A landscape with many valleys, sampled at points; each row gives a point and its height.
A ball rolls from a point to the lowest of its 2 nearest points, and stops where none of them is lower. Distance is the straight distance between rows; heights are no part of it.
Z22: [ -1 -15  12   4   8  16   6  -2   2   7  -3   0  -4 -12  10   1   3   2
  -9  -2]  height 686
Z42: [  1 -23   4  17  19  22   8  -7 -10  -7  -9 -12  -6  -9   4  -5   1   6
   9  -6]  height 288
Z850: [ 10 -19  13  -8   8   1   9  -8  -5   1  -5  -4 -13  -8  11   1  21   1
   1  -2]  height 527
Z692: [  7   5 -12  -8 -21  -1   3 -15  -1  20   9   0   6  -8   5   3  12   0
  -2   0]  height 718
Z211: [ -1 -10  -3  13  -1   7  -2   7  -1  11  -6   5   8 -11  -4 -18 -11   6
  -9  -1]  height 85
Z628: [ -1  -2   3  -9  -1   5  10 -10  -2   7   9  -7   0   3  13  11   5   1
   2   5]  height 632
Z28: [-18 -16 -12  10  28  21   6 -21   2  12   3  -9   2   6  -6   1  -8   7
  17  -2]  height 190
Z111: [ 21   2  -7 -12   2  -6  -6  -3  -3   0 -16 -23  -4  -9   5 -10 -21   1
  12  15]  height 79
Z949: [ -7  -9   3  12  -1  -8  -9  18   0   0  -5  19   7  -2 -15 -22  -3  -1
 -15  -1]  height 141
Z700: [  0  11  -3  -7 -11  -5   2   0  -4  -5   9  -1  -5   9  12  27  -7   0
  -3   0]  height 538
Z600: [ 18  19  13  -6  -7 -27  -1  13  11 -21  18  19 -10  -2   1   8   9   3
  -8  -5]  height 216
Z948: [ 10  -3   5   0  -7  12   4  -8   0  12   0 -12   7 -20   5 -17  -4   8
  -3   6]  height 88
Z632: [ 17  14  -6  -9 -23  -1  -6  -2   5   5  -1   6  -7 -17   8  10 -11   3
 -17  -3]  height 305
Z298: [ -6 -21 -19   2  27   6   1 -17  -7  10 -12  -1 -10  13  -3  10  -5   0
  17  -1]  height 207
Z332: [ -1  21   9   8 -21  -9 -10  12  11   0  16  15  10  -4 -15 -14   1 -12
 -11   0]  height 168
Z72: [  3 -20   5  -8  11  -6   3   3   5  11 -10  13 -15  -5   9   7  15  -7
  -9  -7]  height 564
Z575: [-10 -14   5  17   5   8  -3  15   4   4 -10  13  12  -8 -15 -31  -8   3
 -13  -5]  height 115
Z337: [ 14  14 -10  -8 -21 -14  -4   0  -1   3   3   7  -8  -6   5  15   0  -2
  -7  -4]  height 276
Z522: [  8  -7  -8 -13  -2 -19   3  -6 -14   0   0  -7  -9  10   6   9   9  -2
  13   8]  height 257
Z605: [ -2   4  19   3  -2 -19 -10  22   4 -15  11  12  -1   4  -9 -12 -10  -9
  -9   8]  height 437
Z783: [  5 -13   5   8   0  -4  -2   2 -15  -7  -5  -1  -1  -2   0  -9   9  11
  -1   0]  height 591
Z976: [-16   0 -15  -2  -2  -9   3  -3  -6   5   9   5  -1  22   0  20  -2 -10
   8   6]  height 574
Z640: [ 17 -10  13 -14  -5   6   7 -15  -9  -8  -9  -9 -18 -19  13  -3  17  11
  -2   0]  height 516
Z530: [-10 -14   4   9  16  23   9 -14 -11  -4   4  -8  -6  12   9  22  -5   8
   5   3]  height 529
Z803: [ 16   2  21  -5  -8  -2  -2   0   4  -2   6   9   2 -12   1 -11  22  11
 -15  -5]  height 633
Z269: [  3  24   6  -7 -18 -26   5  16   3  -8  15   5  -8   7  -7  -4   1 -30
  10   2]  height 236
Z722: [-16 -17   6  12  10  15   5  -3   0   8   1   3   5   0   1  -2  14   3
  -4  -4]  height 672
Z802: [ 12  -1 -10 -15 -13 -21   3  -9 -13  -2   3   3 -11   7   7  16  19   2
   4  -2]  height 243
Z840: [  1  17   7   6 -13 -23  -9  14  -2 -18  13  11   9  16 -11   4  30   6
   0  -8]  height 334
Z926: [ 17 -14  13 -12  15   3  -1   7   4  -1 -23  -1 -19 -10  13   3 -12  -5
  -8   3]  height 354
Z469: [-20   6   1   5  -7  -5   1  12   8   4  14  11   5   6   1  12  -4  -9
 -11   0]  height 222
Z940: [  6   7 -13 -13 -11   9  -4 -14  -6  -1  -9   5 -15   3  15  34  -9   9
 -11  -5]  height 610
Z159: [ -7 -17 -16  11  34  19   3 -27  -2   9  -1 -16  -2  -2 -11  -7  -9  12
  26 -13]  height 172
Z551: [ -7  -1   3  -4   9  10   1   4   7   8  -5  -4  -1   3  13  15 -20  -5
  -7   7]  height 188
Z698: [ -1  -3  -8   0  -5   4   3 -19 -20  -5   8  -1  -6  14   6  23   5  13
   3   1]  height 570
Z352: [ 15  -1 -16 -10   8  -3  -3 -14   1  12  -9 -27   3  -9   3 -13 -14   2
  20   9]  height 59
Z697: [-20  -6  -9   2  26 -12   1  -1   4  -7   5 -26   6   3 -11 -18 -13   2
  25   8]  height 269
Z665: [-21  16  -4  13 -14 -13  -5  15   6  -5  15  17   8  10  -9  11   4  -9
 -10  -6]  height 178
Z138: [-37   6 -20  -4  -9  -7  14   0  11   1  11  -2  13   7 -25 -12  10 -21
   8  11]  height 509
Z293: [ 12 -18  -9  12   7   7   4  -8 -11   9 -13 -10   4 -18  -6 -30   3  12
   8  -7]  height 55
Z872: [  7   5   9   8  -9   1  -8  12   6  -1   5  18   1 -12  -1  -3 -12   6
 -24  -7]  height 298
Z59: [  9   1   8   2  -5   2  -5   8 -11 -18  -6  -1 -12  -7   9   8 -22  12
 -14   2]  height 563
Z602: [  7   4 -24 -12  12   9  -7 -18   5  16 -23  -5   3  14   7  18 -16  -9
   6   8]  height 731
Z318: [ 12  -1  -6 -20   5 -16   2  -3  -7  -1  -9 -17  -8  11  10   8  -2  -9
  18  13]  height 270
Z625: [  2  -3  -7  -7   2  24   3 -22  -6   4  -8   2 -16   4  15  33  -6   9
  -6  -4]  height 624
Z124: [ 10   2  -4  -3 -14  15   0  -8  -4   6  -7   0  -5 -17  11   7 -11  12
 -16  -4]  height 333
Z711: [ 18  26   5 -26 -12 -10   1   4  10  -8  -2   1 -13  -1  17  26  -9  -8
  -4   0]  height 84
Z830: [  0  -9   2  19  -2  25   2  -2 -15  -9  -8   4  -3  -8   6   5  -9  18
 -15 -13]  height 313
Z837: [-21  -1 -16  -7  30  10  -1 -10  16  11  -8 -11   6  17  -1  12 -24  -9
  14   9]  height 265
Z46: [ 11   9 -15 -22   4   8  -2 -19   2   8 -16  -3  -4  16  15  29  -8  -9
   2   6]  height 714
Z965: [-14  -3  -8   4   6  -8  -7  18   9   5  -9   3   0   1  -5  -3 -30 -14
  -3   9]  height 350
Z685: [-26  15 -11 -17   2   6  22  -8   5   6  23 -11  14  20  -3   4  -3 -20
  26  12]  height 365
Z715: [ 21  -7   5 -13  -2  -1  -6   2  -6 -10 -23   2 -23 -13  11   1 -14   6
 -10   0]  height 369
Z502: [  4  12  13  -7  -4 -29  -1  21   9 -14  13  16 -10   5   1   8   0 -13
  -5  -1]  height 165
Z306: [ -4 -16  10 -13   9 -10   7   6  12  15  -2   9  -4  -6   4  -8  16 -13
  -6   2]  height 581
Z749: [-22  12 -15   8 -14  -3   2   0   6   7  12 -10  16   0 -15 -14  -8 -14
  11  11]  height 390
Z135: [  7  -9  -6  -4  -7 -15   1  -7  -9   4   1  10  -6   1   3   8  26   6
  -4  -8]  height 224
Z796: [-11  13   4   6 -16  -9  -6  14  14   3  11  11   8  -5 -18 -21 -11 -21
  -8   9]  height 209
Z94: [-10  27   2  13 -16 -22  -3  19  11 -15  19  21   1   9 -11  10   7 -12
  -6  -9]  height 227
Z454: [ 23   0   7  -9  -5 -12 -11  11   0 -10  -9  16 -20 -12   4   0 -16   3
 -18  -3]  height 388
Z226: [ -3 -13  -6   1  16  -1   1  -2  -4   3  -6 -13  -3   2   4  -2 -11   2
  11   8]  height 528
Z153: [ 15 -22   2   8   4   8   5  -5  -9   9 -15   1  -2 -19  -3 -25  14   6
   0  -9]  height 71
Z735: [ 17  11   9   4 -22  -2 -13   4   2   2   8  11  11 -13 -11 -23   4   4
 -15  -1]  height 156
Z768: [  1  -1 -20  12  -2   3  -4  -7 -12   6  -2 -14   6  -3  -2  -5 -22   9
   9   5]  height 342
Z450: [ -2  15  -9  -7 -22  -8   8  -6   0  12  19   3   7   4   3  11  13 -11
   3  -1]  height 700
Z957: [ 10 -16  20   1   7  23   8  -1   3  -1 -10   2 -14 -23  13   1   3   2
 -14  -9]  height 699
Z440: [-17   7 -11 -14   6   1   9  -3  10  12   5  -7   6  17   4  13 -11 -21
  14  11]  height 364
Z606: [ 10 -13   4  17  -4  14  -2   7  -7   4 -14  18   4 -11  -7 -18  12  12
 -18 -21]  height 310
Z368: [  6 -27   1   2  12   5   7  -4   3  17 -14   4  -6 -17   1 -16  15  -6
   0  -7]  height 91
Z61: [ 12  10 -15 -23  12  14   5 -30   7  15 -11 -18   6  13  11  15  -9  -5
  18  12]  height 676
Z281: [ -8  -3 -16   3  -2  -6  -5   3  -4   6  -1   8  -4  11   4  21 -12  -7
  -5   1]  height 592
Z388: [-11   5 -16  -3   8  -3  -5   6  15  13 -10 -11   5  -1  -4  -5 -30 -17
   8  12]  height 315
Z477: [  2   2  -8  -7  -3   4   4 -10   2  15   3 -13   5  -1   7   2  -8  -3
   7  10]  height 647
Z429: [ -7   3   9  14  -9  -1 -15  15  -5  -5  -2   2  22   7 -22 -28  10   8
  -2   3]  height 344
Z619: [-16 -13  -8  13  16  14   6 -20 -15   2   9  -1   0  20  -3  17  -3  11
  12   4]  height 542
Z797: [ 10 -24   1  -1   8  13   7 -12  -7   6 -13   4 -17 -11   9   7  19   0
  -2 -11]  height 539
Z883: [  6   2  13   4 -11  15   3 -10 -12  -7   4 -14   8  -9   6  -6  11  20
  -5   3]  height 541
Z919: [ 14   4   8  -2 -17   1  -4  -2   3  11   7  -3  12 -19  -5 -27  -1   1
  -5   8]  height 121
Z487: [  2  27  -3  12 -25  -6 -10   3   1  -8  15  11  16   6  -9  11  26  13
  -8 -13]  height 246
Z465: [-16   2  13   7  -2   6   4   1  -5  -4  14 -13  21  11  -2  -8  16   9
   4   7]  height 568
Z936: [ -5  -7  17  -1   2  -3   4   4   3   3   6  -4   9  -4  -1 -18  14   0
  -2   7]  height 602
Z350: [ 10   9   9  -6 -14  -9  -4   8   6   5   8   2   0  -9   1  -7 -11  -9
  -8   7]  height 219
Z643: [ -2  25   2   4 -19 -30  -2  17   8 -10  16  17  -8   6 -14   0   6 -24
   1  -6]  height 275
Z813: [  8   4   7  -4  -8   4  -4   0  -6 -22  -8   9 -21 -13  12  15  -9  21
 -19  -9]  height 580
Z670: [ -8 -16   0  19   2  14  -5   4  -8   7 -14   8  16   1 -15 -24  24  11
  -3 -12]  height 278
Z132: [  9  15  10 -11  -8 -27  -2  18   3 -11   7   3 -11   7   2   5 -10 -21
   5   7]  height 202
Z286: [-18  -8 -10   0  11   4   7 -15 -10   4  13   3  -1  27  -1  25  -3   0
  13   7]  height 554
Z884: [ 13  14  23   2  -7   4 -13   8   6 -12   3  10  10   2  -9  -4  34  25
 -11 -13]  height 454
Z638: [ 23   8   8   6 -16  -1 -17   6   0  -5  -1  22   7 -11 -12 -20  12  17
 -21 -12]  height 187
Z474: [  9  21  13 -13 -16 -10   6   9  11   0  18   4   1  -6   7   4   0 -13
  -5   1]  height 179
Z851: [-18  -4  10   6  -1  -2  -8   9  -3  -3   1   8  16  18 -14  -6  39   9
  -2  -7]  height 376
Z811: [-12   5 -19  11 -10   1  -3  -4  -3  11   7  -9  13   1  -7  -4 -16  -4
   7   9]  height 363
Z599: [  1 -11  -4 -11  30  -7   0  -1  14   9 -16 -21  -2  -5   1 -16 -13  -6
  19   7]  height 658
Z833: [-15  -7   3  -4  11  -8   6   9   4   1   1  -7   1   7   3   0  -8  -9
   6  12]  height 511
Z136: [  9 -19  -2   0   4   0   2  -2  -4   4 -12  17 -18  -9   7  11  18   4
 -13 -17]  height 551
Z545: [-33   7  -5 -16   0  -1  23  -1   5   2  23  -3  13  18  -4   1  12 -18
  16   9]  height 415
Z544: [ 10 -18  14 -10  21  10   6   0   9   7 -17  -9 -12 -12  13  -1  -2  -8
   1   4]  height 336
Z864: [ -6 -17  -3  19  20  12   4   0  -6  -1  -8 -14   3  -8  -2 -16 -14  11
   8  -4]  height 309
Z648: [ 14  -6  -1   5 -12   3  -4  -1  -6   5  -8  16  -2 -17   0  -8  11  14
 -19 -14]  height 329
Z799: [ -2  10  -2   3 -15  -2   0  -4 -14 -12  15  -3   2   9   7  20   2  11
  -3   0]  height 556
Z128: [-10 -23  -4  24  13  21   4 -11 -20  -4  -4   5   2  11  -8   3  19  11
   6 -12]  height 244
Z232: [-19   6 -11   0  10 -15   1   3   6  -6   9 -26   8   5 -11 -16 -20  -9
  26  14]  height 294
Z313: [ 11  21   5 -24  -6   2   2   4  13   6  -4  -6  -1   2  19  19 -15 -18
  -4   7]  height 123
Z657: [  7   7  19 -17  -8   6  11  -8  -5 -14   8 -12  -8  -5  19  12   8  12
  -4   3]  height 484
Z945: [-20  -6   4   5   5  -4   3   6   0  -2   7  -9  15   5  -9 -18   8   0
   8  11]  height 585
Z384: [-16   5   8  -8   3 -17   5  19   7  -7   8  -4  -1  12   0   2 -14 -21
   7  13]  height 489
Z574: [-10 -12   5 -19  13 -13   9   7  19  15  -5  -1  -1  -4   0 -14   4 -19
   5  12]  height 601
Z916: [ 13  -5   0   3 -13  19   2  -9  -7   1 -11   9  -9 -22   8  -1   4  18
 -19 -15]  height 345
Z526: [-26   1 -11   6   8  -9   0   7  10  -2   4 -15  11  -3 -18 -23 -20  -7
  13  12]  height 292
Z12: [ 10  14  25 -10 -11   2   6   0   3 -16  15  -1  -2  -8  14   7  10  16
 -13  -2]  height 463
Z499: [  6   0  22   7  -1  10  -9   4  -1  -8  -5   7   8   4  -8  -2  44  20
  -8 -17]  height 436
Z273: [ -2  21 -11  -2 -15   1  -2   2   2   4   6  -2  -1   9   8  27 -20 -13
  -2   3]  height 515
Z688: [ 13  -6  19  -3  -7  19   6 -13  -8  -7  -5  -9  -6 -22   9  -9  15  15
  -8  -3]  height 526
Z432: [  6   5   7  -1   1  -8   0   8   8 -12   4  19 -14  -6  11  24   5  13
 -19 -13]  height 619
Z301: [ 11  25  -9   4 -24 -23  -5   8   6  -7  12  17  -9  -3  -2  18   0  -5
  -8 -10]  height 228
Z915: [  3  -8 -13  -2  -1   4   6 -24 -18   4   6  -9  -1  10   1   9   8  11
  14   6]  height 577
Z348: [ -3  -6 -15  14  15   5  -3  -4  -7   2  -5 -22   6  -5  -3 -14 -28  13
  14   1]  height 328
Z305: [  0 -27 -13  13  35  22   7 -19  -1   5 -11 -13  -8 -10  -7 -10  -4   2
  25 -18]  height 157
Z718: [-28 -10 -17   7  27   0   2  -9   5   1   4 -17   7   4 -14 -14 -13   6
  19   1]  height 247
Z292: [  8   3  -5 -12 -11  10  -5 -10  -8 -13 -20   2 -22  -9  17  20 -14  15
 -12  -6]  height 595
Z183: [  7   0  -2 -25  18  -8   3  -3   6   3 -16 -13  -4  17  15  13  -2 -16
  14  13]  height 291
Z150: [  0 -20 -12  -2  19   8   5 -26 -13   9  -3   3 -12  17  -1  19   7   3
  16   2]  height 220
Z839: [-10   3  10   5  -6  -6  -4  15  14   4   9  20   5  -5  -3  -1  -1  -4
 -20  -4]  height 262
Z102: [ 12  19 -13 -30   2  11   5 -19   8  15 -11 -10   8  16  16  21  -5 -18
  10  11]  height 695
Z421: [-22   4  -1   8  -4  -6  -3  14  11  -1   5  -1  12  -5 -17 -24 -18 -13
   0  14]  height 253
Z219: [ 19 -13   4   4  -3  -1  -3   4 -14  -5 -14   3  -7 -15   0 -19  -5  10
  -8  -3]  height 600
Z626: [  0 -15  15  16   5  15  -3  -1 -14 -11  -8   4   2   6  -4   1  40  13
  -1 -16]  height 416
Z51: [  4  -4   5   3   0   7  -1   4  -3  -7  -6  11 -15  -8  13  19  -5  12
 -20 -11]  height 597
Z363: [ -1  12   1 -14   3   3   0   6  13   8  -5  -9   3   6  14  14 -23 -17
   0  12]  height 155
Z661: [ -8 -10   0  19  -2   9  -8  12  -4   6  -9  19  12   1 -13 -14  16   9
 -17 -16]  height 293
Z886: [  0  16  -4  -2 -16 -17   3   2   2  -1  18  13   3   6   3  17  20   0
  -5 -10]  height 673
Z724: [ -4   1   8   1  -6 -16  -3   4  -8  -9   8   7   9  17  -6   2  41   8
   0  -7]  height 356
Z713: [ 12  14  13   9 -19  -2 -15   8  -8 -17   6   4   9  -1  -9  -9  10  19
 -12  -3]  height 374
Z334: [-21   4 -18 -18  23   3   4  -8  18  12 -10  -2   6  25   1  17 -15 -22
  14  12]  height 323
Z380: [  2  -5 -13   0  -4  25   3 -24 -11   9  -2  -1  -6  -1   8  19  -5  13
  -3  -3]  height 634
Z188: [  8  -4  -8  -5   9   7  -2  -6  -5   0 -16 -15  -7   0  11   9 -20   4
   5   8]  height 540
Z238: [ -2 -19   9   8  24   0   4   4   4   0  -7 -13   2 -14  -7 -34  -2   3
  10   3]  height 629
Z259: [ -2 -25  -8  14  15  17   7 -23 -21  -2  -3   6 -13  11  -4  15  13   8
  11  -7]  height 231
Z278: [ -2   1   3  20  -8  10  -7   9 -13 -12  -1   9   2  -3   1   6 -11  19
 -20 -10]  height 335
Z604: [  6   5 -11 -16   8   8   8 -22   2  14   2 -24   5   5   8   4  -9   0
  23  13]  height 661
Z370: [ -5 -11 -17  -2  22 -17  -9   9   3   2 -21  -7  -5   7  -4  -6 -23 -11
  14   9]  height 146
Z826: [-11 -13  20   8   9   4   0   4  -5  -7   0   3   7  11  -4  -4  38   8
  -2  -6]  height 396
Z143: [  0  11   5  -1  -4 -16   4   7   6 -12  15  17  -3   4   7  23  18   9
 -11 -12]  height 646
Z525: [  6  -4  11  13  -4  15  -2   3  -4   3  -2  -1  12 -14  -2 -21   0  13
 -12  -2]  height 53
Z7: [ -6   1  -2  10  -5  -9  -8  18   0  -1   0  10  -2   0  -2   2 -23  -6
 -11   3]  height 377
Z843: [  2  -2 -12   0   7   3  -5   3   9  17 -12 -10   5 -11   0 -10 -28  -5
   4   8]  height 282
Z98: [  5  -2  13  -8  -4  15   6 -11 -10 -16  -4 -10 -16 -10  17  13  -1  15
  -6   0]  height 500
Z924: [ -4 -15  -8   0  28  -9  -1   0   8   6 -10 -20   0 -12  -8 -29 -14   2
  19   1]  height 645
Z359: [ -4 -20   5  18  12  33  10 -14  -9  -2  -2  -5  -2  -6   4   5  10   9
   2 -10]  height 268
Z38: [  2  32   4   8 -30  -9  -7   6  -3 -10  19   1  18  11 -13  -1  27   3
   3  -7]  height 277
Z327: [ 20 -15   7   9  -7  12   1  -1 -18 -12 -19   7 -10 -18  -1 -18   7  16
 -11 -16]  height 609
Z416: [ 26  30  11 -13 -20 -26   1  10   8 -20  19  10 -14  -4   0   3   1 -10
   0  -3]  height 167
Z971: [ -2 -15  12  21   6  27   4  -2 -12 -11  -5   2  -1  -4   3   5  11  12
  -9 -13]  height 290
Z417: [ 26  12  14   6  -8  -6 -23  13   8 -19   2  28   3  -1 -17 -18  14  20
 -19 -13]  height 214
Z285: [  5  -9 -19  -3   7  20   1 -23  -4  21 -12  -2  -4   0   6  13 -10   4
   3   0]  height 643
Z80: [  4  26   5 -23 -17   0  16   3  14  12  19   1   5  -3  14  12   1 -20
   1  -2]  height 225
Z918: [ 17   8  18   5  -2 -20 -20  18   9 -23  10  28  -2   5 -15 -15   9   6
 -16  -7]  height 245
Z456: [ 14  21  11   4 -20   0 -11   3  -2 -26   9  10   1 -10   0   2   2  25
 -18  -7]  height 400
Z457: [  2   9  -9  15 -20  -9 -12   4  -9  -4   4  14   8   3  -7   6  16  15
 -12 -12]  height 210
Z879: [ 22  35   5 -23 -16 -19   5  10  10 -15  10   4 -15  -1  11  20  -4 -14
   3  -4]  height 122
Z921: [  7   3  16  15  -9   2 -17  14 -12 -14  -4   5  14   5 -15 -20  10  18
  -8  -3]  height 358
Z366: [ -5 -20 -18   6  10  16   5 -16  -3  23  -8   7  -2  -1   1   6   2   2
   0  -7]  height 651
Z585: [ -7  -8  -7   0  -7 -17  -2   3   0  11   4  15   3   2  -5  -2  24  -4
  -6  -5]  height 199
Z170: [  1 -17  19   6  13   2   4   1  -2  -1  -3 -12   6  -9  -4 -29  16   5
   7   5]  height 615
Z681: [ -2 -11  -6   7   4   5  -2   3  -8   2  -6   7  -8   3   9  18 -10   4
 -10  -4]  height 607
Z905: [ -2  -8   9   2   7  27   9 -17 -13 -12   1 -11 -13   1  15  23   0  13
   0  -1]  height 517
Z424: [ 14  19  19  -6 -15   4  -1  -2   9 -22  10  10  -6 -17   9   6   5  24
 -20  -6]  height 433
Z41: [  6   0 -12  -2   6 -19 -11  12  -3  -3 -17 -10  -6   6   0  -1 -27 -11
  11  13]  height 124
Z466: [  1 -14  -3   7   3   1   2 -10 -20  -5  -1  -9  -2   6   1  -1  14  13
   8   2]  height 584
Z405: [ -7 -23 -12  -5  37   3   1 -10   6   9 -20  -6 -11  10   1   6  -3  -9
  18   1]  height 192
Z99: [-13  10   4   8 -16  -7  -9  10  -1  -3   7   0  22   8 -21 -21  19   0
   2   5]  height 330
Z808: [ -7  24  -2 -21 -13   3  19   0   6  13  20  -7  10   7  10   9   1 -26
  15   4]  height 271
Z117: [-37  12 -12 -18  -6  -3  24   3  15   2  16  -4   9   7 -15  -7   6 -30
  13  11]  height 468
Z988: [-16  -7  -9  -1  22  16   1  -4   9  13 -10  -2   0  14   9  19 -21  -8
   1   7]  height 223
Z952: [-21 -25 -11  12  18  17   9 -14   1  17  -3   8   0   3  -4   1  10  -1
   3  -6]  height 660
Z19: [-13 -18 -17  -2  32  -4  -3   3   9   9 -21  -4  -5   6  -2  -2 -18  -9
  10   3]  height 169
Z167: [ 17   6  -1  -6  -6 -17  -8   9  -4  -6  -6 -14  -5  -4   0  -9 -25 -10
  10  17]  height 100
Z166: [ 13 -12 -13   2   9   2   0  -9  -4  13 -13 -17   1 -17  -1 -23 -11   8
  12   1]  height 38
Z202: [  1  23   6   6 -19 -11   2   9  -2  -6  17 -18   5   0  -7 -16 -16 -19
  16  15]  height 444
Z63: [ 14   6  12   1  -7 -18 -12  17  -1 -17   6  12 -11  -3   0   0 -16  -2
 -12   3]  height 412
Z406: [  8  -7 -21 -10  27  13  -5 -19  10  18 -32  -5  -1   8   6  11 -12  -8
   7   1]  height 743
Z953: [-11  25  -8   6 -21   1   3   6   6   7  14  -2   3   6   1  16 -18 -22
   2   3]  height 490
Z404: [-26 -11  -7   4  20   8   7  -7   6   8   5 -11   7   6  -2   0 -10   0
  12   7]  height 218
Z973: [-17  23 -11 -15  -6   3  16  -1   7   9  14 -11   8  15   3   9 -10 -30
  23   9]  height 317
Z307: [ 5  0 11 -7 -8 -2  6 -4  0  6  9 -3  5 -6  7 -3 17  4 -6  1]  height 616
Z449: [-11  17   0   7 -16  -8   2   5   5   0  15 -16  16  -4 -16 -28  -7 -15
  14  15]  height 420
Z345: [-10 -26  -5  24  14  15   4   0 -11   1 -13   5   6   1 -10 -14  15   5
   3 -15]  height 261
Z179: [ -6   3   6  18  -6  -2  -9  15  -9 -12   5   6   5   3  -2   2 -13   8
 -13   0]  height 357
Z689: [  9 -31  -4   4  24  10   7  -3  -1   9 -24   0 -15 -12   3  -5   2  -9
   7 -10]  height 114
Z222: [ -3 -29  -8   8  35  15   7  -4   5   8 -19  -8  -9 -11  -1 -10  -6  -6
  14 -13]  height 135
Z161: [ -6  -3 -12 -14  29  -6   1 -13  15  13  -3 -28   4  -2  -4 -15 -10  -3
  27   4]  height 674
Z250: [  5   2   5  -1  -2  -1  -4   9   8  10  -3  -1   2 -12   2  -9 -23  -7
  -7  10]  height 250
Z3: [ 15  23  13   4 -12 -27 -17  17  14 -21  17  26   1   8 -21 -13  16  -5
  -6  -7]  height 279
Z467: [-18  10  12  -2  -4 -18   0  23  11 -11  13  10  -1   8  -7  -2 -11 -22
  -5   9]  height 465
Z887: [  2  29  16   6 -14 -23 -14  22   8 -23  16  14  10  18 -21  -6  26  -1
   1  -7]  height 311
Z742: [  0  17  19   4 -14  -5 -15  14  14  -5  12  18  16   4 -18 -18  17   2
 -13  -4]  height 127
Z573: [ -5  16   2   1 -22 -15  -1   5  -1   1  15   4  17   7 -12  -9  28  -5
   3  -1]  height 304
Z980: [ -2  24   2   3 -21  -6   3   8   0  -1  16  -9   3   1  -1   2 -15 -17
   6   9]  height 464
Z972: [ 11 -11   8 -21  19   2   7  -4   5   6 -18 -12 -12   3  18  11   2  -9
   5   8]  height 316
Z31: [  4  -1   3  -1   4  11  -2   1  -9 -12 -11 -14 -11   0  15  15 -26   9
  -3   8]  height 550
Z607: [ 13  16  -1   8 -18 -18 -10   9   2 -12   9  20   0  -5  -7   4   8   8
 -14 -10]  height 171
Z564: [-16  -7  -6   4  -6 -14  -4  11   4   7   0  14   7   0 -12 -12   7  -9
  -8   2]  height 170
Z95: [ -5   3   6  10  -8   9   1  -5 -10  -3  11 -12  13   1   4  -1   1  14
  -2   6]  height 553

Where does a ball stop that starts at each point below?
Z219 | Z359
Z605 | Z525
Z499 | Z525
Z681 | Z607
Z424 | Z607
Z697 | Z166
Z648 | Z166
